Points on a hilly landscape, in no order, each with its height.
From any point a ball rolls to the lowest of the 6 points nearest to it. It stops when none of these is lower. Distance is the straight distance between rows; heights are no part of it.
lir: [100 112 101 118 134 165 116 100 163 181 121  69 157 123 176 139 139  59
 161 102  99  80 113 133 128]  h=262
fezo: [120 161 168 174 115 114 161 133 132 157  85 109 122 155 155  86 114  60
 128 111 134 112 127 103  86]  h=320
bigat: [157 174 151 148 150  99 140 144  95 129 117 127 104 136  62 120  87  98
 115 141  99 162 126 102 102]  h=162
beros: [107 124  70  95 129 188 106 136 141 124 151  74 139  87 150 158 127 100
 137  81 102  92 126 154 150]  h=355
sala: [150 146 140 110 141 109 110 122 143 116 128 114 117 126 119  82 151 108
 119 136 151 156 147 105 161]  h=173
pep: [ 99 139 114 129 138 156 119  86 170 190  95  73 166 150 168 131 134  26
 152  97  89  98 109 135 118]  h=186
vefu: [144 124 137 115 132 120 142 113 144 123 125 142 143 122 146 100 144 148
 133 146 167 138 146 129 155]  h=160
Firok: [108  95  96 109 139 173 126  82 176 174 119 111 183 133 186 140 162  94
 168 116 117  94 114 148 136]  h=383
rakis: [110 110 161 174  91 132 175 128  93 152 104 127 115 128 149 109 110 152
 147 128 139  90 122 145  95]  h=399
muf: [118 114  85 108 144 187 130  94 171 165 122 102 167 124 162 138 139  78
 152 108 107 101 127 144 143]  h=222
Num: [158 167 146 101 144  76  92 138 118 101 145 128 123 113  65 114 117 126
  99 165 114 193 134  95 171]  h=141
Zafeg: [143 142 113  94 139 126  86 112 155  87 152 138 140 109 137 125 152 142
 132 133 152 156 159 131 196]  h=248
vev: [155 172 154 143 153 101 117 113 163 163  93  98 109 155 122 118 150  30
 101  81 122 139 152  52 121]  h=167
mit: [150 158 124 104 153 158 144 107 146 129 122 159 159 130 107 118 119 100
 128 137 110 159 174 116 161]  h=99
femar: [114  84 101 104 112 138  91  96 173 175 123  57 146 129 190 125 184  99
 145 101 151  88 111 130 148]  h=521
bipe: [116  89 151 170 104 112 161 134  79 130 107 155 110 140 127 124 112 184
 139 146 140 115 105 152  95]  h=98
Daga: [113 129  84  92 154 215 128 104 174 142 136 124 168 109 121 161 108  76
 126 107  80 104 142 154 151]  h=193
guda: [149 123 129 113 131  95 111 141 103  85 149 142 145 112  80 119 105 180
 113 176 112 182 109 153 148]  h=241
vesuk: [102 138 187 199  94 113 157 139  88 148 100 113  88 128 143  95  96 108
 133 125 106 101 124 129  70]  h=413
Luto: [161 169 114 104 158 145 114  83 178 156  97 124 164 153 125 117 149  49
 115 103 110 153 175  84 164]  h=170
napup: [124 178 170 183 113 108 167 141  98 148  93 122 103 149 116 105  83  72
 139 117 102 125 122 116  71]  h=308
Rigad: [157 165 161 129 145  79 109 145 102 115 138 122 108 132  60 101 108 116
 108 165 110 179 125 103 129]  h=171
Zurin: [146 127 119 118 145 141 153 105 151 131 121 152 156 130 153 104 147 132
 137 135 152 132 152 131 139]  h=135
bere: [108 149 113 125 141 147 108  94 169 188 115  65 153 148 147 146 137  25
 131  83  83 101 120 103 116]  h=165
vib: [134  80 130 137 116  87 119 138  75  94 131 135 124 133  93 152 100 211
 106 171 110 160  70 166 118]  h=578
Vog: [138 162  99  98 151 133  86 123 145 151 137  80 120 118 122 143 136  54
 105  87 107 115 157  85 136]  h=194
sedel: [151 171 126 101 152 119 112 145 112 104 140 114 114 113  76 135 108  99
 106 128 102 169 167 107 152]  h=123
sinol: [127 127 198 197  97  70 109 155 108 145 129 105  55 128 116  82 126 113
 112 146 147  93 102 118 100]  h=518
Reti: [105 131 113 140 110 157 134 151  97 128 139  80 100  95 144 135 102 120
 138 106  99  84 131 134 112]  h=221
rebip: [119 116  68  91 124 162 103 150 136  86 155 126 142  99 157 144 145 150
 129  93 152 130 136 156 172]  h=421
Lem: [121 112  93 119 136 173 152 138 117 109 150 157 143 121 143 150 106 173
 140 122 124 122 153 169 129]  h=249
Vese: [ 93  99 183 182  71 119 145 141  86 146 116 107  72 117 144 105 116 154
 133 132 140  80 109 132  98]  h=443
vol: [143  86 141 149 133 106 152 133  88 112 119 165 131 142  98 135 108 206
 126 169 121 153  96 165 111]  h=415
Kuz: [126 118  84  92 162 168 133  93 180 136 144 179 185 123 175 147 159 135
 141 135 133 122 165 148 153]  h=174
Kote: [121 107  81  94 150 189 144 122 162 119 163 173 166 116 145 160 128 158
 137 124 119 124 158 165 144]  h=214
nem: [125  78 134 132 118  90 145 127 111 104 132 194 134 159 118 157 131 240
 123 182 145 156  88 156 102]  h=461
gazon: [143 145 103  98 153 177 107  82 182 160 102 113 181 152 126 132 140  48
 123 111 100 122 156 120 163]  h=195
dusin: [125 193 139 151 154 134 126 147 122 153 137  88  92 125 111 160 105  57
 129  88  89 106 152  78  79]  h=147
lizaf: [125 131  92 112 153 181 155  92 164 151 118 159 182 134 171 129 140 109
 137 127 130 120 154 149 138]  h=138
lidev: [127  73 175 163  89  73 119 134  76 102 127 139 100 138 101 120 115 198
 119 173 136 119  60 158 113]  h=418
pav: [109 100 114 128 111 152 136 107 152 167 121  93 145 121 182 116 165 105
 148 111 148  87 118 132 127]  h=456
kabop: [ 93 140 133 172 114 152 167 141  91 145 122  92  94 115 143 123  84 124
 141 104  83  76 134 144  93]  h=280
Lakad: [153 185 144 134 159  90 103 161 110 135 140  97  70 130  90 146 121  65
 111  97 106 133 142  60 109]  h=181
fevas: [139 152  77  75 128 164  68 138 159  80 149 130 155  83 140 139 149 112
 117 103 119 156 171 147 209]  h=440
lapu: [135 163 111 118 155 137 104  96 169 173 110  82 142 146 123 147 137  25
 115  85  95 120 143  75 122]  h=152
vir: [143 144 189 170 112 101 146 133 127 156 114 115  93 140 136  77 134  81
 125 131 148 118 125 104 106]  h=404
daza: [161 180 187 153 150  68 126 140 158 149 105 119  95 153 101  94 151  46
 106 110 144 148 125  50 110]  h=243
libe: [114  98 123 121  94 140 121 146 109 124 139  94 104 103 161 125 142 140
 135 110 160  84 124 139 131]  h=366
tof: [119 137  88 107 138 169 116 116 141 144 136  76 134 112 144 146 132  77
 133  92  97  92 135 121 133]  h=271
velus: [158 174 175 143 152  79 138 131 132 140  97 134 119 149  82  90 121  74
 109 140 134 176 129  82 118]  h=146
ladeg: [124  89 134 123  89  78  97 157 110  70 148 163 122 130 109 141 147 232
 112 162 167 151  61 160 139]  h=445
Lam: [132 110  97  91 119 139  99 123 155  97 146 142 137 108 169 129 172 173
 136 128 177 124 143 136 170]  h=387
vug: [ 92  97 106 123 111 177 161 137 118 127 143 125 134 120 168 160 125 181
 148 104 135  77 128 154 114]  h=382
pada: [100  83  63 114 126 157 146 168 143  79 164 199 125 144 143 211 132 241
 131 116 137 135 135 155 122]  h=452
boral: [148 118 129 139 143 114 142 139  91  96 138 139 132 125  78 133  91 164
 125 167  99 172 125 168 125]  h=207
basob: [161 174 161 102 153  97 112 113 146 124 120 139 140 137  89  99 137 107
 112 152 129 187 163 100 168]  h=150
kotuk: [121 113  91  96 129 146 127 148 129  91 155 158 135 103 140 147 135 182
 136 130 149 131 148 156 152]  h=293
nuliv: [147  91 175 134 100  67 113 122 132 109 139 153 124 139  95  90 146 191
 111 198 166 142  68 135 128]  h=632
Nafe: [147 154 141 124 138 122 148 126 119 141 112 129 140 132 119  96 113  93
 125 136 131 144 146 111 138]  h=140
Pude: [144 101 145 122 111  97 122 141 102  91 139 153 122 122 106 117 124 199
 124 162 156 155  97 148 136]  h=446
zol: [123  84 147 153  77  69  89 155  76  91 139 114  91 124  96 121 120 201
  98 152 148 126  47 157 123]  h=436
Maki: [113 107  92  95 115 121 102 153 158  84 161 185 124 122 155 160 164 219
 131 133 179 145 128 138 153]  h=326
dasa: [154 140 136 107 146 122 139 103 148 115 120 157 156 127 129  96 141 131
 136 156 149 161 162 122 162]  h=115
zar: [134 178 121 132 161 158 144 112 145 156  98 122 149 136 108 133 104  50
 118  92 100 125 154 104 121]  h=161
Naf: [122  78 136 142 108 113 155 145  93 108 127 162 114 142 123 138 119 208
 143 147 156 121 106 153 107]  h=311
Pob: [164 169 133  90 149 106  90 113 161 116 131 131 142 125  99 119 141  99
 112 125 116 182 182  94 196]  h=154
rav: [126 149 105 108 156 185 136  85 174 164  96 131 190 152 149 132 128  47
 139 111  97 128 138 137 132]  h=196
mure: [134 104 167 158 102  86 115 149  93 123 131 116  76 112 114  94 124 138
 117 153 157 110  98 122 115]  h=490
zitin: [122  78 106 118 117 116 126 158 101  77 149 180 125 143 115 179 122 246
 125 163 136 165 102 170 129]  h=508
Kul: [140 151  88  83 153 154  68 110 156 132 141  90 137 115 111 148 139  60
 104  87  99 126 173  97 173]  h=266
Kez: [120 102 150 164 105 109 141 144  56 114 122 117  79 130 113 126 100 181
 131 144 114 120 102 156 100]  h=402
busu: [106  93  71  92 110 140 102 133 160 109 148 130 136 106 188 154 180 168
 144 101 179 101 123 138 158]  h=479
Kagiv: [139 122 120 122 131 136 138 133 105 114 131 128 126 104 126 112 124 142
 135 130 144 121 143 140 137]  h=279
Kav: [146 130 168 143 124 100 141 129 117 122 115 139 122 129 113  88 129 141
 124 155 157 146 121 122 123]  h=432
somo: [129 162 140 140 147 118 103 125 144 168 120  73 102 139 135 125 140  45
 119  86 111 107 148  63 110]  h=143
golu: [109 105  73  85 147 160 122 111 184 128 151 171 162 132 188 156 176 164
 140 127 151 114 154 144 152]  h=276
Gola: [111 103 123 152 105 140 168 146  82 134 125 120 104 118 149 132 102 172
 148 114 130  91 125 151 105]  h=350
pip: [113  92  95 120  91 130 107 168 110  80 145 143 109 111 152 158 146 193
 142 100 174 126 111 154 143]  h=375
fofem: [ 85  92 102 126 118 166 176 124 144 147 137 145 148 128 187 160 144 177
 160 113 144  81 129 145 106]  h=437
sanoz: [122  99 114 101 126 127 140 132 152 102 149 176 130 133 169 137 178 201
 147 138 192 121 140 126 142]  h=70
setaz: [121 182 132 146 150 115 121 114 153 176 106  84 124 159 134 131 136  18
 119  76  93 117 136  67 100]  h=153
kena: [ 95  97  82 110 108 175 113 137 139 137 146  63 138  98 183 160 140 127
 148  84 126  75 109 153 137]  h=306
lun: [134 169 144 140 133 130 156 110 149 156  96 112 147 146 138  99 121  44
 133 104 124 134 140  99 113]  h=182
rukud: [ 89  81 127 113  94 129 130 109 151 162 130  93 138 123 201 122 175 134
 153 105 168  80 108 131 125]  h=530
puf: [130 104 169 147 105 105 146 124 125 141 117 123 105 127 142  86 149 133
 133 137 179 100 114 125 126]  h=543
tabin: [157 185 154 130 149  91 129 135 111 124 128 137 138 139  50 115 100  93
 108 160 105 199 133  91 128]  h=151
fevu: [127 117 198 188  87  92 150 136 114 147 103 131  91 132 133  81 122 118
 132 144 161 108 102 125  95]  h=465
kolok: [166 170 137  95 144 110 119  93 173 125 118 134 164 134 123  94 150  95
 123 130 124 177 181 104 194]  h=156
Meki: [152 126 144 107 117  93 109 135 133 106 135 138 112 112 116  95 141 160
 136 161 168 154 125 127 162]  h=346
viz: [136 169 166 153 141  92 108 150 119 143 134  95  71 131 109 115 129  71
 114 111 117 120 135  75 104]  h=228
sen: [147 122 123  96 136 121 114 120 146 112 135 128 135 113 146  97 153 138
 134 141 160 139 148 118 175]  h=187
Vara: [155 121 171 163 129  86 153 121  85 116 109 147 139 151  83 105  97 157
 112 186 106 173  91 151  98]  h=229
pab: [101 100  93 106 125 119 147 142 152 116 156 218 125 153 158 171 165 230
 141 141 167 137 137 124 109]  h=428
tusi: [109 132  68 104 103 142  93 181 152  47 153 183 130 100 154 173 165 222
 142 105 175 162 128 161 181]  h=394
zemil: [123 110  89 108 143 155 144 144 139  95 160 197 148 119 126 162 120 212
 137 145 135 143 159 161 141]  h=226
mozor: [130  63 147 151 121  90 147 119  75  99 120 151 137 151  96 152 113 228
  90 195  89 170  58 170  96]  h=541
gaz: [130 154 148 157 131 144 171 124 122 145  91 137 152 147 150  91 117  90
 137 122 142 122 137 126 102]  h=268
tem: [111 155  92 109 159 167  88  95 179 184 112  70 148 150 122 181 122  19
 137  89  50  95 110 110 131]  h=209
digit: [136 152  91  67 148 164  89 104 169 114 154 141 167 116 135 138 150 116
 125 126 116 149 190 144 199]  h=180
Kemo: [110  89 103 110 117 108 137 151 135  97 152 205 125 146 143 162 154 235
 138 159 171 148 117 138 129]  h=441
Gil: [120 121 102 109 112 145 103 147 121 121 144  79 111  96 148 120 140 111
 126  96 143 105 132 126 138]  h=338
Fuvi: [111 103 120 120 131 126 160 132 136 125 141 204 140 150 161 144 151 205
 144 150 174 127 135 133 113]  h=331
zez: [130 137  86  84 152 197 110  86 170 144 136 129 179 113 145 143 140  80
 131 107  95 122 163 140 159]  h=237
Res: [136 146 106  92 150 193 124 129 141 100 147 154 150  95  92 146 103 121
 115 123  91 144 178 154 167]  h=120
Kosif: [141 109 167 164 126  81 154 112 105 114  99 183 161 156 103 100 116 194
 122 203 131 177  81 163  95]  h=299
pemi: [135 159 176 161 127  96 148 141 113 144  99 132 106 147 112  90 115  75
 123 132 139 142 122  99  91]  h=223
daben: [154 139 150 121 119  70  81 153  94  85 153 112 124 117  62 105 111 154
  87 173 114 189  77 129 139]  h=414
bop: [126 181 119 126 161 129 113 117 151 173 124  83 105 144 125 177 137  21
 121  67  86 103 132  59 103]  h=133
mig: [132 154  75  96 156 147  56 101 177 180 124  56 140 148 122 189 137  26
 112  71  63 103 135  85 141]  h=307
piti: [125 114  78  83 133 141  93 103 190 106 146 140 155 115 190 138 190 167
 138 121 158 130 158 134 178]  h=339
vedan: [124 155 144 149 129 121 107 170 107 137 151  66  61 113 121 131 124  87
 127 105 110 106 137  90 104]  h=328
Roted: [142 194 176 169 154  80 136 141 132 145 105 119  91 164  97 110 120  43
 114 106 116 148 137  65  84]  h=134
senal: [120 154 167 174 116 128 177 126 108 149  90 131 120 141 147  86 102  87
 130 127 117 112 129 127  86]  h=368
vedo: [142 100 175 154  91  67 112 139  99 117 137 131  94 124  87  91 124 164
 107 178 154 125  69 130 122]  h=570
finuz: [120 108 126 114 115 125 125 134 121 121 136 127 128 119 150 116 153 162
 135 124 180 114 130 136 142]  h=290
bedup: [ 89  83 135 169  90 149 167 154  85 123 119 113  87 117 152 148  99 197
 148 112 117  81 127 160  96]  h=376
rana: [ 75  96 102 122 118 178 155 104 155 170 137 106 155 122 197 156 139 138
 169 104 124  76 107 147 112]  h=525
nufo: [140 130  86  83 158 167  83  89 177 143 140 106 167 127 140 136 156  79
 117 109 105 125 157 109 179]  h=208
kuf: [149 152 121 120 147 132 132 130 113 111 131 139 127 119  87 119  94 122
 122 150 112 158 150 132 144]  h=119
Voz: [149 136 177 144 123  78 124 132  98 116 123 135 114 142  77  84 112 139
 116 183 130 168  95 122 125]  h=315
rolen: [124 103 124 133 134 100 165 128 133 119 136 205 146 156 141 137 141 219
 137 170 155 150 117 134 107]  h=389
magu: [111 136 165 192 113 113 157 149  62 134 106 107  79 135 109 118  76 138
 140 126  75 114 116 147  73]  h=362
lele: [146 146 112 101 146 148 122  96 165 148 115 115 156 138 152 103 153  90
 133 112 142 132 161 103 160]  h=163
goviv: [112 109  77  94 143 164 142 128 163 109 158 176 154 113 162 162 145 184
 138 132 148 131 156 153 143]  h=255
bos: [118 146 106 122 134 179 156 104 136 157 115 121 161 120 153 125 117  84
 144 109 108 100 138 135 114]  h=168
leg: [ 93 100  66  97 120 185 132 132 139 119 151 113 145 103 165 162 129 148
 151  97 137  84 127 166 132]  h=322
Kuled: [138 176 184 172 134  86 122 160 101 151 130 100  62 138 114 120 123  77
 112 108 111 111 128  73  71]  h=304
Zis: [ 96 100 198 198  70 111 171 130 107 147  98 140 105 145 161  95 125 148
 143 133 157  82 107 141  87]  h=469
gamek: [121 122 172 184 104 100 106 165  73 129 139  87  50 110 118 106 100 125
 123 127 122  99 107 122  93]  h=464
pezas: [143 120  90  83 143 154  88 100 168 117 136 120 162 106 164 136 165 119
 129 119 140 140 169 132 190]  h=260
ner: [120  70 143 147 109  84 146 127 100 113 123 184 134 172 112 143 139 239
 113 193 125 153  64 162  88]  h=517
gete: [132  88 139 123 107  87 123 121 125  97 142 187 131 146 118 126 142 232
 123 193 153 161  90 143 125]  h=511
Muti: [ 91 117 157 161  97 154 164 113 133 162 109 108 142 125 179 109 139 119
 151 116 146  84 126 138 101]  h=486
kopid: [122 148  83  88 146 192  98 114 166 146 138  99 151 108 120 158 112  67
 119  84  85 106 150 128 151]  h=218
vapu: [146 135 140 133 132 114 128 155  86 113 139 119 109 116  92 111  98 139
 122 147 125 136 132 130 125]  h=345
turi: [145 162  93  78 148 176  82 116 156 105 146 142 153  98 102 158 124  97
 106 112  93 153 190 127 195]  h=136
rel: [158 187 172 129 163  55  93 151 122 119 142 117  99 133  44 133 118  92
  92 153 104 178 119  65 116]  h=178
buvun: [126 146 136 154 134 149 175 130 104 141 110 126 121 129 127 113  96 110
 140 125 113 118 139 140 108]  h=200
bomef: [128  93 118 129 111 112 134 160  89  89 135 146 117 119 107 137 110 205
 132 151 143 147  98 164 128]  h=438
zov: [119  99 179 187  82  78 120 153  66 127 128 113  65 129  99 111  92 168
 110 155 126  95  77 144  92]  h=450
gibim: [151 141 101  94 133 142  83 132 134 113 138 101 129 104 127 130 141  96
 121 107 136 132 153 118 168]  h=289
pona: [106 106 148 139  90 121 116 134 132 157 131  78  99 111 178 104 162 118
 138 112 172  80 108 108 122]  h=401
Fosa: [159 144 123 108 132 107  96 157 104  87 153 118 118 110  78 116 110 142
 116 148 129 170 128 139 157]  h=291
sobib: [134 168 106 115 154 197 125 110 145 147 121 116 141 120  95 156  91  55
 116  91  68 117 161 116 124]  h=164
zutub: [141 172 175 158 147  96 133 132 143 156 109  97  98 160 124 108 145  41
 108  99 127 126 137  61 101]  h=184
Mab: [144 157 110  91 149 166 124 121 137 117 141 134 152 106 115 132 122 106
 122 127 114 142 168 122 159]  h=83
moma: [104 131  99 120 137 192 146 126 121 143 142 106 144 103 136 148  92  99
 140  97  84  90 139 152 118]  h=185
bifu: [ 87  99  65 100 122 159 147 136 158 122 163 180 136 136 190 182 161 203
 148 114 165 110 142 144 115]  h=433
gusu: [112 178 121 137 139 158 149  99 166 175  79 114 171 161 138 130 115  21
 133  86  96 121 127 114 106]  h=191
lukil: [154 131 178 128 120  75 121 118 144 112 125 135 114 129 101  75 143 136
 113 173 171 157 104 112 150]  h=582
loba: [108  76 107 127 129 107 148 142 107  93 137 194 123 163 123 171 132 252
 131 170 147 146 107 149 107]  h=500
Mesuz: [139 140 159 140 115  97 115 158  99 131 143 100  77 121 108  95 117 105
 118 135 138 122 122 103 117]  h=472
Zoko: [130 138  96  91 165 201 124  92 194 135 131 175 195 122 144 144 140 115
 122 130 103 139 178 154 165]  h=192
tad: [137 116 115 139 148 141 157 146  97 102 128 148 123 118  99 142  91 172
 137 142 100 142 134 165 126]  h=240
zale: [138 158 118 122 149 156 135  95 156 164 101 112 161 143 141 114 133  53
 134 101 115 129 155  99 130]  h=166
Sutov: [145 135  88 115 158 126  78  84 195 191  98  73 157 176 131 157 155  27
 119  75  87 122 130  69 150]  h=189
Fero: [130 140 126 123 115 122 104 151 106 110 143  94  94 103 127 112 124 114
 127 117 133 124 134 121 128]  h=349
Mafoz: [125 104 168 167 109 114 179 133  97 131  92 171 138 156 134 108 119 161
 146 150 159 130 105 151  94]  h=354
lozi: [152 173 186 152 144  85 162 124 124 121  86 160 164 158  82  84 111  90
 118 159 138 194 114 117 120]  h=183
ser: [134  94 177 168  98  96 155 126 106 129 105 172 105 141 125  97 132 179
 137 171 171 123  93 146 106]  h=396
lonaz: [138  98 191 167  86  64 122 132 118 132 119 132  81 131 106  89 139 155
 125 166 175 104  80 124 115]  h=453
fub: [116 113  88 100 140 172 126 108 148 133 141 135 160 110 171 143 154 128
 147 117 137 103 140 144 141]  h=294
futuz: [129 130  89  89 145 179 122 131 161  85 159 167 156  98 130 165 122 166
 130 133 111 145 175 168 169]  h=176
tid: [131 131  94  84 144 163 118 106 162 118 137 152 163 112 160 137 155 134
 129 125 137 135 170 140 177]  h=225
zezo: [140 174 135 134 155 141 139 145 101 129 126 113 104 120  87 133  91  89
 119 116  97 130 147 112 116]  h=142
giva: [110 111  91 113 130 179 135 133 119 137 137  96 131  97 158 156 112 124
 151  99 112  90 137 152 122]  h=224
Paza: [128 110 106 110 134 142 107  92 163 163 118  82 153 135 169 117 171  73
 140 101 138 108 140 111 154]  h=239
kig: [130 209 172 174 136 101 155 136 145 142  76 116 125 174 124 123 106  27
 118  83 118 133 129  82  75]  h=91
Vik: [108 146  93 113 144 189 123  96 175 196 103  98 172 135 138 148 112  41
 147  99  69 104 123 134 123]  h=190
Zuled: [137 183 198 179 133  88 129 141 136 160 114 104  76 166 131 110 137  38
 115  86 127 112 130  57  76]  h=227
Boveg: [135 145  77  82 141 180  87 133 149 121 155  86 137  95 123 159 133  81
 117  82 100 117 152 135 171]  h=124
Reril: [141  76 168 155 106  72 131 122  82 117 126 154 126 157  97 120 121 206
 105 189 122 152  54 158 106]  h=474
tol: [113 101  70  92 127 173 112 124 151 106 159 135 145 106 171 160 156 150
 142  98 144 111 140 149 158]  h=435
sedof: [135 127 176 184 118  93 161 130  94 135  85 144 123 143 115  75  99 129
 127 158 134 143 102 148  86]  h=333
damid: [138 142 103  97 134 135  95 143 124  82 147 138 135  99 109 136 116 137
 126 127 132 161 159 139 177]  h=238
furud: [147 180 128 129 160 117 113 135 137 151 126 100 108 132  96 149 133  42
 111  86 100 133 155  63 109]  h=113
Dat: [116  40 143 148 102  73 140 116  67  94 114 166 118 164 110 176 131 246
  93 180 100 157  42 161  86]  h=524
muk: [125 173 109 121 148 152 129 106 139 161 113 103 136 127 117 138 110  44
 122 101  90 114 149  96 122]  h=158
gutib: [ 76 102 152 163  78 144 168 116 120 165 116 121 126 130 187 125 139 154
 156 118 155  69 116 132  86]  h=499
buz: [118 110 138 151 100 122 125 166  82 126 141  99  76 107 128 118 113 141
 130 118 141  98 119 142 118]  h=398
levug: [145 115 162 139 112  77 105 150  96 102 139 120 106 119  78  95 118 157
 104 173 146 147  86 131 127]  h=626
Zerom: [ 94  85  92 105 121 154 139 101 170 161 137 124 161 133 199 150 175 144
 153 108 158  83 116 135 130]  h=661
dinav: [126 112 101 103 121 119 107 148 116  78 155 143 121 102 125 137 129 197
 135 138 164 149 124 156 160]  h=351
refep: [138 142 133 136 131 123 119 125 132 146 121  92 109 117 141  97 145  81
 128 116 134 113 138 102 136]  h=211
Moku: [151 135 130 104 148 123 122 125 134 107 137 156 148 108 111 121 123 151
 127 162 131 167 155 141 166]  h=132
Vamor: [128 113 174 185 105  86 116 155  61 122 131 105  63 126  99 110  86 145
 107 157  98 112  91 133  80]  h=473
dalir: [138 132 108 113 149 147 131 137 115  83 152 157 139 105  95 146  94 171
 120 146 116 164 152 167 162]  h=188
rolol: [145 181 142 139 154 128 158 117 135 126 101 153 162 146 105 102 109  76
 129 133 121 171 159 113 132]  h=117
div: [111  92  86 112 117 156 150 150 117 107 153 166 136 115 150 164 134 201
 149 111 151 102 132 162 124]  h=318
fik: [129  83 165 142  86  84 134 138 112 118 129 153 101 135 114 121 137 212
 128 161 186 114  79 143 115]  h=388
Fubu: [101 112 127 137 112 153 164 109 133 155 116 112 147 130 179 116 142 124
 151 119 153  89 123 136 111]  h=447
Bunu: [110  90 101 120 125 147 159 148 112  97 143 178 127 133 145 168 128 219
 141 132 153 123 128 162 120]  h=327
Nage: [161 159 145 141 154 103 144 131  89 110 116 145 145 134  43 136  71 124
 108 166  78 194 132 141 123]  h=157
seza: [122  93 162 157  86  95 120 148 103 118 127 110  78 111 131 101 144 163
 126 135 174  97 102 133 130]  h=424
nules: [151 132 144 138 138  91 120 135  92  99 136 136 146 127  63 115  95 171
 109 188  97 191 106 147 130]  h=175
kem: [146 120 154 164 122  83 122 147  72 115 130 112  98 128  78 111  93 148
 108 168 115 149  93 137  99]  h=505
pebe: [152 168 146 123 161 100 104 136 134 136 125 115 103 127  92 115 127  70
 112 114 128 151 148  83 133]  h=122
vosi: [118 126 122 135 130 127 111 108 157 187 115  56 130 137 171 116 157  38
 140  93 116  92 128  92 120]  h=206
pof: [130  98 126 125 118 120 147 137 110 107 132 171 129 131 130 126 132 199
 140 148 162 142 115 142 119]  h=393
vemo: [131  54 140 133  90  81 115 133  82  85 131 155 119 154  94 158 125 242
  93 172 120 156  35 159 103]  h=484
parag: [155 154 170 157 135  98 149 130 109 131 109 146 134 154  83  92  93 111
 121 165 128 164 123 126 114]  h=204
vuzon: [ 98  88 109 132  93 145 135 171  93  93 141 126 103 108 137 158 122 191
 144 105 153 106 113 174 118]  h=369
Fizo: [143 141 117 113 158 159 151 107 153 126 123 179 181 132 143 118 138 124
 138 141 133 150 171 133 145]  h=112
fuma: [120 164 145 152 136 138 143 124 117 156 114  96 103 126 122 116 109  55
 134  99  99 115 140  96  98]  h=177
Posin: [154 167 137 113 155 133 129 124 126 114 128 153 156 114  69 135  96 113
 124 144  90 182 176 129 166]  h=108
Baf: [102 125 141 147 120 146 153 120 106 153 119 104 122 124 152 108 116  98
 142 110 125  94 141 122 104]  h=324
nusa: [ 63  77  90 121 105 187 175 130 137 131 155 131 130 119 181 199 126 184
 165  84 121  69 110 151 107]  h=434

Call two points neighbours if one is among the 6 nearest of the other. Go from one point of each pair to the other, from neighbour to neighbour, staying as low as possible. Name the highest point that can't be avoided.
sanoz / kig | finuz
furud / Boveg | turi
furud / Mab | sedel

Where does a ball stop that starts at each point below?
vuzon | Mab
ner | sanoz
tid | Mab
lun | furud
pep | furud
Zafeg | Mab
tol | Mab
rav | furud
gusu | furud
ladeg | bipe
mure | bipe
